Points on a hilly landscape, in no order, each with its height.
A ball rolls from a point to whichever of its 5 nearest points has the largest drop for the distance, and stops where none of them is lower. Distance is the straight distance between rows; heights are no part of it.
peg: [ -1   5  -8  14  -2   6  -3  -7  -6   2   6   6  -6   2 -24  -3  -1 -10
  26  -4  -6  11  10]  height 426
sek: [  0  -9  -2 -13  -1 -12  -2  11  -1  11   0  -6   4  -4   9   2   4   4
  -7 -14  -2 -17  -7]  height 389
ledib: [-29  -1  21   3 -10   9 -29  -7 -18  13  21   6  15  -5  10  -9   1  15
   9   7  25  -5 -23]  height 583
lemo: [  7   6   6 -10   5  -4  -3  23  -3  -1 -22   2 -16   8  10  14   1  -4
 -13  -2 -20  -8  13]  height 190
Mula: [-12  -1   6  -3  -8  -4 -18   3 -11  12  16   1  -1   5   2  -6  -8   2
   3  -9   8  -7 -17]  height 505
kegek: [ -3  14  -5   3  26  -9  14   4  11  -7  -7  14 -15  -3  -1  16   8  -4
  -2  12 -17  14  27]  height 427
tal: [  8 -10   3 -14  -2  -4  -6  19  -4   9 -14  -6   2  -6  13  15   9   8
  -8 -11  -6 -23  -1]  height 290
kapag: [  1   6  -4   4 -16  12  -9  -6  -1   4   2   4  -4  13 -13 -18 -17 -14
  15  -3   5  16 -10]  height 492
sube: [-10  -5   2  -8   2 -16  -8   8  -7  13   9  -2   2  -1   6  -5   1   4
  -1 -11  -1 -10 -10]  height 446
Tevi: [-23   0  11   9  -3   3 -19  -2 -24  14  15   4   8   5  -8 -10  -7   4
  21  -5   4   4 -12]  height 625
depa: [  8   0 -15   8   8  -9  18  -7  17  -5  12   1  -6  -2 -11  -8  -3  -6
  12   2   1   9  -2]  height 520
Gup: [-15  15  -1  11  28  -8  13   3  -8  -2   4  12  -7   1 -12  14   9  -3
   8   5 -21  14  29]  height 477
mape: [ -1 -11   1 -16  -3 -13   2   3  -2  11  -1  -6   9   3  20  -4  -6   4
 -26 -14   7 -15 -17]  height 509
Sapo: [  0  14  -6  22  23  14   3 -23  16 -16  18  15 -18  -3 -16  16  -1  -1
   6  18  -2  26  28]  height 518
tivis: [ 16  -1 -10   6  -7   3   1   8   5  -5   6  -6 -14  -1  -8   4   4  -8
  10 -10  -4  -5   2]  height 510
bur: [-13   8  -2  -1  28 -19  13   8  -4   5  -6   9  -5   2   0   3   4  -1
   6   5 -17   8  14]  height 456
Vedem: [  9   3  -3   3   3  -6  -2  14  -4  -2   0   1 -13  -5  -9  14  12  -4
  11  -9 -17  -9  13]  height 511
kur: [  4  -7   4  -3 -38  13 -13  -6   2   0   4  -9  16  -2  -5 -20   3  -4
   3  -6  14  -6 -21]  height 366
Fov: [  1  10 -10  16   3  19   5 -19   0  -1  -4   9  -4  10 -24  -5 -12 -14
  25   7   2  29  15]  height 352
bik: [ -1  10 -10  17  27  -1  12 -23  14 -14  15   8  -2   0 -17  -8 -15   0
  16  19   5  25   3]  height 546
vuri: [ -4  -1   1  -3   7 -11  -4  12  -7  12   5   0  -5  -2   0   5   3   2
   7  -9  -7  -8   0]  height 516
Vaguz: [ 23  -4  -4   2 -12   9  -5  12   4  -9   6  -8 -17   1  -6   4   2  -7
  10 -14  -6  -9   0]  height 535
lim: [ -6  -9   4  -6 -24  -9  -7 -10  -3   3  17 -12  15   3   0 -19  -7  -1
 -14  -6  15  -7 -25]  height 55
raf: [  1   8 -15  18  15   0  14 -18  11  -8  10   6  -8  -3 -21  -3  -5  -7
  24  11   0  20   9]  height 459
Fof: [ 13   9   2   8   8   7  16  -2  31 -19 -38  12 -11  -3  12  15   8  -1
 -17  37 -10  12  36]  height 386
Mig: [-14  -7   2  -8  -6 -18  -6  -3  -7  10  16  -9  15  -4   2 -14  -3   7
  -4  -8  10 -11 -18]  height 302
zug: [ 14 -22   9 -17  -5  17 -14   7 -12  -3 -11 -11   5  -9  28  19   5  16
 -29 -12  16 -30 -15]  height 179
piv: [ 11  -1   0   1 -14   8 -11   8  -1   0   7  -5 -15   4  -3  -1  -4  -6
   8 -13  -3  -7  -5]  height 559
rideb: [ 11  -2 -12   2  -3  -7  20  -4  22  -5  16  -9   1  10  -2 -16 -13  -5
  -7  -4   6   5 -15]  height 439
sezul: [-17  10  -7  20  43  -4  19 -20 -10 -11  14   8  -6  -3 -16   8  -5   5
  17  19  -8  28  24]  height 545
fir: [  2   0  13  -5  -4   3 -25  18 -14  10   7   1 -10  -8   8  13   7  10
   5 -10  -2 -18  -4]  height 573
bak: [ -4 -17   4 -11 -16  -6  -2  -9  -4   3   8 -18  22 -13  15  -3   5  11
 -28 -17  15 -20 -21]  height 554
katiz: [-23  -2   9  -6   6 -13 -11   3 -17  12  17   0   9   4   3 -13  -7   6
   6  -7   4  -3 -16]  height 470
rez: [-14  10   5  -3  21 -16   7  16  -6   9 -16   9  -7   9   5   4   5  -2
   0   5 -20   7  19]  height 373
zogi: [ -7   2  17  -4 -17  16 -24  -7  -6   5  20  -2   3 -19  26  11  10  27
  -9  10  41 -23 -17]  height 587
pema: [ -5   4  -1   4   9 -10  -3  12  -9   7   2   4  -7  -4  -9  12  12  -2
  12  -8 -17  -4  12]  height 504
muve: [  2  10 -10   9  27  -9  11  -6  17  -6  10   8 -13   2  -6   2  -7  -3
   7   8  -6  14   9]  height 589
rak: [-13   4   3  10  -5   9 -10  -7 -20  11   6   4   4  11 -19 -11 -11  -5
  24  -5   2  14  -2]  height 590
lif: [  5  -9  -7  -9  -2 -15  14   2   9   3   5 -11   8   4   5  -9  -6  -1
 -16 -15   4  -8 -15]  height 455
Sudek: [-17  -2  20  -6   2   2 -25  12 -13  17  14   6   2 -10  24   9   7  24
  -2  -1  13 -20 -12]  height 193
loke: [ 23 -23   8 -13  -8  17 -11  15  -9 -10  -5 -17  -2  -6  19  15   4   9
 -17 -18   8 -30 -15]  height 295
Gaso: [ 12   3  -2  -2   2  -5  13  18   8  -2 -38   2  -9   7   9  11   7  -5
 -11  12 -18  -2  23]  height 329
meri: [ 18  12   6  -7   1   2   1  25  -1 -17 -25   1 -19   1   2  20  11  -5
 -12   1 -23  -9  23]  height 261
ses: [ -8   1  -8   2 -13  -6   5 -11  -1  -1   9  -4  14   8 -19 -28 -11  -8
  10   6   9  15 -20]  height 376
virig: [ -3   9   1  11   3   4 -10   6 -12   5  11   5 -15   6 -13   5  -3  -5
  13  -9 -10   4  11]  height 513
kures: [ 20   0 -13  11 -14  17  10  -7  21 -12   3  -3  -9   3 -13 -12  -1 -14
  21  -3   1  11   1]  height 433
kagim: [-13  10  -6  21  43   2  14 -29   4 -17  15  13  -7 -11 -14  14  -2   7
  10  26  -6  27  25]  height 570
kopob: [-19  -2  17   4  -5   5 -28   4 -17  17  20   5   7  -5   6   0   2  15
  13  -5  12 -10 -15]  height 462
nov: [  8 -16  -1  -9 -15   0  -6   6  -2   3   4 -12   5  -7  10   2   4   7
  -9 -19   8 -24 -14]  height 479
dobe: [  4 -21   1 -13 -10  -4   3   1  -1   4  -2 -15  14  -4  18  -1   3   6
 -27 -19  10 -19 -17]  height 528
Nete: [-18  15  -1  10  42   0  13 -15  10 -17   5  20  -9 -11  -6  22   5   4
  -2  28 -10  24  34]  height 611
Vigut: [ -7   5 -13  14  18  -8  12 -14  -4  -4  12   3   1   2 -21 -11 -12  -3
  24  10   2  19   1]  height 342
Zakin: [ -1 -10   7 -15  -2  -3 -15  15  -7  16  -7  -3   8 -11  21  12  10  17
 -11  -7   6 -25  -8]  height 390
rudo: [-16   6  -3  22  16  15  12 -23 -27   0   1   1   6  14 -23  -2 -12  -4
  31  11  -2  30  22]  height 326
mepu: [ 13   4 -10   0   8  -2   9   8  17  -5   0   0 -21   5   1   7  -4  -5
  -2  -6  -8   1   7]  height 428
Bigun: [-14   5  -7  24  23  15  17 -31 -20  -7   1   1   6   7 -23  -1 -14  -2
  31  18   0  33  22]  height 309
tavet: [  9   3  -4  16  33   3  11 -26  38 -21  16  13 -10 -19  -2   8  -1   4
   8  22   0  17  13]  height 556
pepu: [ 20 -21 -10 -11  -1   5  20   8   2  -1 -26 -12   9   5  19   2   1   0
 -26 -17  -3 -10  -6]  height 344
fozup: [ 13   3 -14  10  -5   5   9  -4  17  -8   8  -3 -12   4 -11  -7  -5 -11
  16  -4   0   8  -1]  height 444
geref: [-13 -12  12 -19  -1  -8 -11   7  -8  21 -11  -3  15  -7  30   4   5  19
 -22  -3   9 -20 -10]  height 437
sito: [-18  -7  12 -15   8 -15 -11  10 -12  19   3   1   9   0  21  -4   0  12
  -9  -5   4 -13 -13]  height 536
dal: [ -6   4 -14   6   3 -11  15 -14   0  -5  11  -3  10   2 -21 -25 -12  -5
  17   9   9  17 -13]  height 322
zaz: [  9   4  12 -10   0  -1 -16  27 -14   2 -15   2 -10  -5   6  20  11   7
  -2  -6 -18 -19   9]  height 51
ratu: [  2 -11  -7  -8 -11 -14   4  -1   3   5   9 -12  10  -6   0 -10   2   1
  -5 -15   7 -11 -17]  height 402
nefo: [  4 -13   1  -3 -34  -1   7 -13   6  -8  14 -21  23   2  -4 -22   0  -5
 -21  -9  13  -5 -24]  height 253
bedin: [ 14   5 -13  21   7  12  10 -16  25 -16  12   5 -16  -2 -12   0  -3  -8
  19  10   1  19  10]  height 551
Nom: [ -2 -13  10  -7 -29   7 -17 -15  -2  -2  15 -17  16 -10  17   1   4  12
 -24 -10  26 -22 -25]  height 593
Sima: [  2   3  14  -6   0  -2 -18  27 -15   7 -14   4  -2 -11   7  20  17  14
   2  -7 -18 -22   9]  height 126
bimo: [  1 -10  13 -14  -7   7 -21   7  -8  10   4  -3   2 -14  25  14   5  21
 -15  -3  19 -29 -16]  height 443
Dagus: [ 17 -12   0  -1 -28  12  -6   2   6  -6   9 -16  -1   3   3 -10  -3  -6
  -2 -16   9 -12 -18]  height 557
gupi: [ -1   9   3  -6   9 -11   6  19   0   4 -28   8  -9   8   8   7   6  -4
  -8   9 -21   1  22]  height 277
Zusik: [-17  26   4   6  22  -4  11  11  -3 -11 -12  18 -11   4  -4  19  12  -4
  -7  12 -21  17  37]  height 434
Kod: [  4  -6  -2  -2 -22  -3   4  -4   7  -3  15 -11   4  11   0 -18 -14  -8
 -14  -9   9  -1 -22]  height 301
Bemiv: [-14   4   1  19   7  18   3 -17 -30   8  -1   1   6  11 -26   1  -2  -6
  33  -1  -6  21  23]  height 340
Nozuk: [ -2  13   6   6   7  -3  -7  17 -13   1  -1   8 -15  -1  -7  16  11  -1
   5  -8 -23  -1  19]  height 503
Leg: [  8 -23  -1 -18  -6   7   2   6 -10   8 -26  -9  13   3  27   5  -3   6
 -36 -15   7 -17 -11]  height 355
zedi: [ 18  -9 -13   4 -15   1  24  -4  21 -11  11 -14   6   3   0 -14  -2  -6
  -4 -10   7  -2 -14]  height 491
ran: [ -8  -8   5  -5 -29  -6  -8 -13  -2   2  14 -14  25  -8  -7 -22   3   0
  -8  -4  18  -9 -23]  height 214
radud: [-14   6  -5  14   6  10   5 -18 -19   3   1   3   8  12 -25 -14 -14  -9
  30   6   1  26   4]  height 461
gib: [ -3   6   2  -1  11 -10  -3  16  -6   6  -2   5 -13   3  -1   7   4  -2
   3  -7 -17  -2  11]  height 460
Voka: [  1  -5  -7  -1 -18  -5   0  -5   6   1  11  -9   8   4 -11 -20  -4  -7
   7  -7   9   1 -17]  height 435
Naz: [-14  -6  14  -6 -20   3 -22 -11  -6   7  19  -6  13 -15  20   1   6  20
 -16   0  31 -22 -22]  height 640
sebo: [ 11 -18   7  -9 -20  12 -15   1  -6  -3   7 -17   5  -8  18   7   1  11
 -18 -16  16 -26 -20]  height 406
kib: [  4  -8  16 -13  -7   8 -26  13 -11   5   5   1  -6  -7  27  16  -1  19
 -15  -4  15 -28 -15]  height 507
fafom: [ 12  12   2   2  -5  -1  14  16   5 -14 -46   5  -9   3   4  13  13  -6
 -11  21 -20   1  34]  height 358
nulav: [ -3  -6  -4  -5   0 -15  -3   7  -4  11   8  -2   5  -6  -2   0   5   3
   7 -11  -3 -11  -6]  height 463
nidug: [ 13 -18  -4  -9  -3   4   9  11  -4  11 -42  -5   1  18  24   1  -7   1
 -30  -1  -3  -6   2]  height 349
kap: [ 11  -4  -2  -5   4  -7  13  13   7   9 -39   1  -5  17  15   3  -4  -5
 -18  11 -11   1  16]  height 367
noza: [ 18   3 -10  19  16  11  14 -18  39 -19  13   6 -14 -11  -5   6   2  -2
  14  14   0  13  12]  height 514
tebo: [  6   8   1   6  34   0  11 -15  37 -19   0  21 -12 -17   6  19   6   3
  -9  27  -9  15  24]  height 600
redi: [ -2  -2   2   1 -10  -3 -16   7  -8   9  10  -1  -6   0  -4  -2   0   2
  10 -10   0  -8  -7]  height 552
suri: [ 18   2 -12  10  17  -6  22 -10  33 -14  12   0  -9   1   1  -3  -8  -2
   2   6   3   9  -3]  height 519
Dufi: [  3  14  -3  -1  20  -7  14   8  17  -6 -21  11 -16   4   6  11   3  -3
  -9  18 -17  13  28]  height 382
lizi: [  6   2 -12   7 -15   6   6  -9   5  -1   1   1   4   3 -20 -17  -2 -13
  22   0   3  11  -6]  height 339
Rifa: [ -3   4   0   2   3  -5  -8  10  -6   7  10   2 -14   7  -3   1  -7  -5
   6 -11  -6   1   0]  height 596
Guvez: [ 19  -6 -13  -3  11  -7  26   7  20  -4 -13  -2  -8   0   9   7   6  -6
  -6  -2 -10  -5   7]  height 425
vokit: [  2  -2   0  -1 -28   6  -9  -5   1   1   7  -4   7   8  -7 -20  -9  -8
   1  -7  11  -1 -21]  height 450
Tode: [  2  11  -4   1  12  -9  19   7  15  -6 -31  12  -9  -5   5  11  12  -4
  -6  24 -19   8  32]  height 375
tapo: [-10  -5   8  -5 -36   3 -17 -13  -5   2   9  -8  24  -3  -4 -23   0  -2
  -4   1  19  -4 -25]  height 299
pagi: [ -2   1  10 -10   5  -8 -11  22 -11  13 -16   4  -5   1  13  13   8   7
  -4  -6 -15 -13   7]  height 192
Nunor: [  2   6 -14   7  17 -13  17 -13  16  -8  16   3  -3   5 -11 -14 -19  -1
   9  10   8  17  -6]  height 597
mivud: [ -7  -4   5  -7 -37   2  -9 -14   0   1   3 -11  29  -2 -10 -27   3  -6
  -5   0  14   0 -24]  height 281
seso: [-15   9  24 -21 -39  23 -25 -23  -1  -1 -11   4  39 -16   5 -12  16   1
 -15  20  26   1 -23]  height 550
sofom: [  3   8 -12  12  14  -6  10  -4  10  -3  11   6 -14   0 -12   3  -1  -7
  13   3  -6  11  13]  height 534
folok: [-19   3   0   4  -6   0  -8  -9 -18   7  10   1  12  11 -17 -20 -15  -6
  19   1   7  14 -15]  height 595
Gibo: [  6   6 -12  10  -1   2  11 -13  18  -7  10   1  -4  10 -14 -17 -16  -9
  13   7   8  20  -9]  height 530
Pesiz: [-11   2   4  10  -9  10 -17  -5 -22  13   4   3   7   0 -18  -6  -1  -2
  27  -7   0   4  -3]  height 653
nilut: [ -1   2 -17  12   3  -6  15 -15   4  -5   8   0   4  -2 -23 -15  -4  -7
  26   6   4  14  -2]  height 200
zano: [-26   7  16 -20 -22  14 -21 -16 -20   6 -12  13  40   2  -7 -23  -3  -7
   0  12  11  15 -29]  height 482
togap: [ -2  -9   7 -15  -3  -8  -9   9  -6  13  -1  -2   3   1  20   5  -2   8
 -17 -11   5 -18 -13]  height 474
dogil: [ 12   7 -14  16   9   3  12 -19  27 -10  12   4  -7   2 -14  -9 -11  -6
  16  11   6  19  -1]  height 533
Lobiv: [ -9   3 -10  16   8  -1   7 -12 -13   3   7   1   4   1 -25 -10  -3  -6
  31   2  -2  15   5]  height 337
givin: [  0  -9   8  -7 -25   3 -20  -3  -5   3  15  -8   6  -1  11  -5  -4   5
 -13 -11  18 -17 -22]  height 521
dovo: [  4  14 -10  11  18   2  10  -1   9 -12   8  10 -20  -5 -12  15   7  -6
   6   5 -13  13  26]  height 478
duvib: [  9   0  -8  -5   4  -8   6   8  12   1   1  -4 -12  10   6   0 -11  -4
  -8  -9  -2  -1  -5]  height 497
Turet: [ 14  -5 -10  -2  -6  -4   8   5  11  -3   9  -8  -7   4   0  -5  -6  -6
   0 -12   0  -4  -8]  height 523
fus: [ 27 -17  -7  -7   1  12  18  18   4  -8 -42  -9  -2  10  18  10   3  -4
 -17  -1 -11  -8  10]  height 310
sonin: [-19  -1   1  -3 -16 -12  -3 -14 -14  -1  12 -10  28   2 -17 -33  -8  -2
   3   9  13  10 -25]  height 205
Nozu: [-13   6  16   6   5   2 -21  13 -22  11  11   7  -8   4  -2   7   1   4
   9 -12  -9  -3   3]  height 581
mugu: [  2 -19   3  -9 -19  -3   7  -8  -2  -4   8 -20  21  -8  14  -7   1   5
 -39 -21  12 -17 -22]  height 553
fesu: [ -1  -4   0  -2  -7  -5 -12   9  -6  10   8  -5   0  -8  -1   4   9   6
  10 -12  -2 -16  -4]  height 508
Dit: [  5 -14   9  -1 -41  11  -4 -13   3  -8  13 -20  21   4   2 -19   0  -5
 -25  -9  15  -8 -26]  height 266
setut: [  9 -13   9  -8 -21  11 -19   6  -6   0   9  -9  -3  -2  15   5  -1   6
 -11 -14  15 -23 -21]  height 475
Rok: [ -1   4  -2  -7  11 -16   9  17   1   6 -20   6  -3  -2   3   9  12  -2
   1   2 -19  -5  17]  height 336
gab: [ 10  11  -5   0  21  -4  17   3  28 -10 -15  11 -16  -2   7  15   5  -4
  -9  17 -12   9  25]  height 414
Nidip: [  2  -6  15 -14  -6  10 -22  10 -10   8   4  -3   0 -20  26  20  12  29
 -12   3  21 -30 -13]  height 442
Ner: [-13   4  -4   8  11  -9  -1   1 -11   5  12   2  -3   3 -13  -2  -1  -3
  19  -6  -8   6   5]  height 481
gogo: [-14  16  10   0  13 -12   5  21  -8   4 -28  14  -4   6   3   9  13  -3
  -2  10 -26   6  29]  height 333
raba: [ -3   6 -13  18  28  -7  18 -18  12 -10  13   8  -6  -8 -17   2  -4  -2
  19  18   0  19  10]  height 517
sesob: [ -2   5  -5   2 -19  -1   6  -9   9  -4   8  -3  12  14 -16 -29 -18 -11
   0   6  11  17 -23]  height 449
tig: [ -9   2  -6  10   9  -6  -1  -1 -10   7  11   2  -1   0 -17   0   4  -3
  23  -5  -8   5   5]  height 440
kuv: [ -4  31   0   5  16   7   9   8   1 -22  -1  20 -19  -1  -8  28  12  -4
 -13  10 -17  17  42]  height 457
kubeg: [ -2  -1  -8  -3   6 -19   9   1   1   6  12  -4   0   5  -3 -11  -9  -2
  -1  -6   2   0 -10]  height 544
saf: [ 23   2  -3  -3   4   0   7  20   6 -13 -14  -3 -18  -3   0  18  13  -6
  -2  -5 -20 -11  16]  height 308
Gaded: [ 23 -11   6 -14  -3   6  -8  25  -9  -6 -16  -9  -8  -3  11  19  11   6
  -8 -10 -11 -27   2]  height 187
Mib: [ 13  -6  -6 -10  10  -7  19   9  13   5 -24   0  -4  15  17   1 -13   0
 -23   0  -4   1   0]  height 411
fug: [ 18 -16   0 -14  -6   6  -1  17  -3  -1 -10 -10  -6   4  16  11  -2   0
 -17 -18  -3 -21  -8]  height 289
luno: [ -1  -6   2 -12   6 -15   0  18  -3  16 -22   1   1   2  12   5   8   2
  -6  -2 -14 -11   8]  height 305
duvep: [ 17 -13 -10 -10   3  -2  24   7  11   0 -17  -8   3  10  18   0  -8  -1
 -29 -13   0  -5  -7]  height 371
Potab: [ 17  -8 -10   5 -20   6   8  -1  14  -7   9 -12   0   3  -5 -12  -2  -9
   8 -12   5  -1 -12]  height 515
Refim: [ -6  11 -11   8  35 -13  16  -6   9  -5   7  10 -12  -3  -6   5  -1   1
   8  15  -9  18  17]  height 586
Giru: [-16   6  -5   6  31 -19  12   2 -11   2  11   4  -2   6  -9  -9  -8   1
  12   3  -5  16   2]  height 605
sepos: [  0  -7   6  -2 -29  11 -22  -2  -5   7   9  -6   7  -7   1  -7   3   4
   6  -8  15 -15 -19]  height 473
kab: [ 10   2  -7  -3  11  -9  12  11  10  -2  -9   0 -16   3   2  11   5  -4
  -4  -4 -14  -3  12]  height 374
Luz: [ -3 -11   9 -18   0  -6  -6  16  -8  17 -18   1   0   8  27   1  -5   4
 -22  -7  -1 -14  -5]  height 436
rofab: [ 11 -13   7 -17  -3   3  -9  19  -9   8 -20  -5   0   0  23  14   3   7
 -18 -10   0 -23  -4]  height 359
netil: [  2  -6  -7   0 -20 -10  14  -8  11  -7  18 -14  18   9 -12 -28 -10  -6
 -12   0  12   6 -23]  height 341
Gaz: [ 10  19   3   3   1   5  13   9  17 -21 -38  10 -14   6   6  16   9  -5
 -18  30 -14  10  41]  height 380
bok: [  1  -5  13 -13  -7   1 -23  14 -10   9   4   1  -9   3  22   8  -5   8
 -14 -10   4 -22 -14]  height 542
piri: [  0 -10  11  -5 -34  11 -22  -8  -4   1  14 -10  10 -10  12  -3   2   9
 -10  -5  26 -19 -23]  height 566
luda: [ -7  10  -6  21  14  22  11 -29 -11  -1   0   6   0   6 -27   2 -10  -6
  27  13   1  32  25]  height 210
neve: [ -9  16  -4  22  21  12   8 -13 -11  -8  15  11 -12   4 -23  18   1  -3
  11   9 -11  25  37]  height 472
Vit: [ -9  -8   9  -7 -25   4 -19 -14  -2   5  16 -12  17 -17  11  -5   6  16
 -11  -4  27 -22 -21]  height 613
Nevo: [ 14 -18   4 -18  -5   7  -5  12  -9   3 -13  -8   0   3  25  11  -4   5
 -27 -17   4 -21 -14]  height 303
Tupu: [ 18   2 -10   1  19  -8  24   1  31  -9  -6   3 -11  -1   9   6   0  -3
  -5   5  -6   4   7]  height 464
sini: [  1  24   1   0  11  -1  13  11  13 -17 -28  16 -15  -3   2  20  11  -4
 -12  21 -18  11  39]  height 401
kezud: [-11  12  -3   0  23 -12   8   9  -1   3  -1   9 -13   7  -2   7   0  -4
   3   1 -16   8  17]  height 471
riru: [-23   2   9  -9 -24   1 -12 -16 -16   1   1  -1  35   5 -16 -34  -6  -7
  -1  14  12  14 -28]  height 356
kemu: [ 21  -7   6 -13  -2   7  -3  27  -6  -4 -35  -6  -9   5  13  17   6   2
 -15  -1 -17 -18  12]  height 263
Soso: [  5 -11  12  -5 -44  19 -17 -12   0  -8   8 -13  14   2   9 -13  -2  -3
 -17  -5  20 -13 -25]  height 149
fotel: [  3  12 -10  13   8   7   1 -10  10  -4  11   6 -16   8 -17  -1 -13  -8
  14   4  -1  20  10]  height 487
dek: [ -4   3  -3   4 -15   8  -8  -9  -9   6  -1   4   8   7 -20 -18  -9 -12
  22  -3   5  14 -10]  height 468
mik: [ -4   5   1  12  43   3   1 -28  25 -21  15  19  -7 -21  -3  16  -2  10
   1  29  -4  22  22]  height 598
fatob: [-15   2  14   4   5  -1 -24  13 -18  14  12   7  -3  -4   1   7   7  11
  13  -9  -6  -8  -1]  height 577
Sised: [-17   8   3  22  18   3   5  -3 -26   1  11   4  -4   7 -21  11   4  -4
  21  -3 -15  16  26]  height 419
nutan: [  6  -2  -6 -10  14 -14  17   8  11   9 -12   0  -6   9  13  -2 -10  -1
 -16  -1  -5   1  -1]  height 447
zado: [-10   5   7  -8  14 -14  -4  17  -8  13  -6   8  -7   7   9   3   0   0
  -2  -5 -16  -3   6]  height 368
pef: [ 10  14  -2  -1  11  -2   6  15   9 -12  -8   6 -24   2  -1  18   7  -7
  -5   1 -20   3  24]  height 320
zatur: [-12   0  -5   4  -9  -6  -7  -8 -11   8  10  -2  13   1 -16 -20  -4  -2
  19  -4   5   6 -14]  height 494
nabuk: [-22   5  18   0  17  -9 -13  21 -19  14  -2   8  -2   2   6   8   8   7
   5  -6 -18  -2   8]  height 489
teba: [ -4   0   2  -5 -27  14 -14  -9  -9   9  -6   3  19  -3 -14 -20   2  -8
  19  -3   9   6 -15]  height 547
letev: [-17  17   1   5  30 -13  19   6   0  -4 -17  16  -7  -1  -2  12  11  -3
   0  19 -21  16  31]  height 466
vokog: [  1   8  -9  12  -4  18   2 -14  -9   3  -9   6   6   4 -28  -9  -3 -13
  32   1  -1  19  11]  height 432
vesu: [ 16   6 -11   8  20  -2  20  -4  29 -14   2   5 -19  -8   0  13   7  -3
   5  10  -9   7  17]  height 465
deka: [-21   0  14  -8 -23  15 -24 -15 -17  10  -3   7  31  -6  -8 -19   1   1
  14   5  19   5 -21]  height 484
Rotok: [  3 -10  10  -7 -47  19 -16 -15   3  -6   1 -13  25  -5   2 -19   6  -4
 -12  -2  20  -9 -25]  height 264
lis: [  0 -18   9 -19  -8   8 -10  -2 -10   7 -13  -8  14 -11  35  12   6  18
 -35 -10  20 -25 -16]  height 306
Neb: [-14  -2   6  -4 -26  10 -22 -11 -12  11   0  -1  26 -10 -10 -18   5   3
  18   0  16  -1 -16]  height 522
nin: [ 17 -12  -3 -12  -2  -4   8  17   2   4 -25  -6  -3   5  15  11   5   0
 -13  -8  -8 -13   3]  height 324
gok: [ 24  -1  -5   0   2   8  21  13  16 -17 -41  -1 -10   5  10  16  10  -7
 -14  19 -17  -1  26]  height 347
neke: [  0  10 -10  13  33  -9  16 -18  18 -10  13  10  -9  -6 -10   3  -7   2
  11  18  -1  19  10]  height 558
Lut: [  3   6 -12  17  29  -3  15 -24  21 -14  16   8  -5 -11 -14  -4  -7   0
  19  21   4  21   6]  height 537
letem: [-12  -1  16  -6 -37  17 -31 -14  -7   6   7   1  20 -10   7 -14   3   6
   0   7  28  -9 -24]  height 454

For each start below, name the point where the ball stops.
Naz => zug
nutan => zaz
nidug => zaz
Nom => zug
Gaz => zaz
Sapo => luda
neke => nilut
Fof => zaz
sezul => luda
muve => nilut

Call two points neighbours if one is among the 5 nearest of the other. Go from one point of each pair to the other, from neighbour to neighbour, staying as low as possible. Name the highest point that can't be avoided.
sonin / Soso => mivud
lim / Soso => Dit
Soso / nilut => ses
zaz / zug => loke
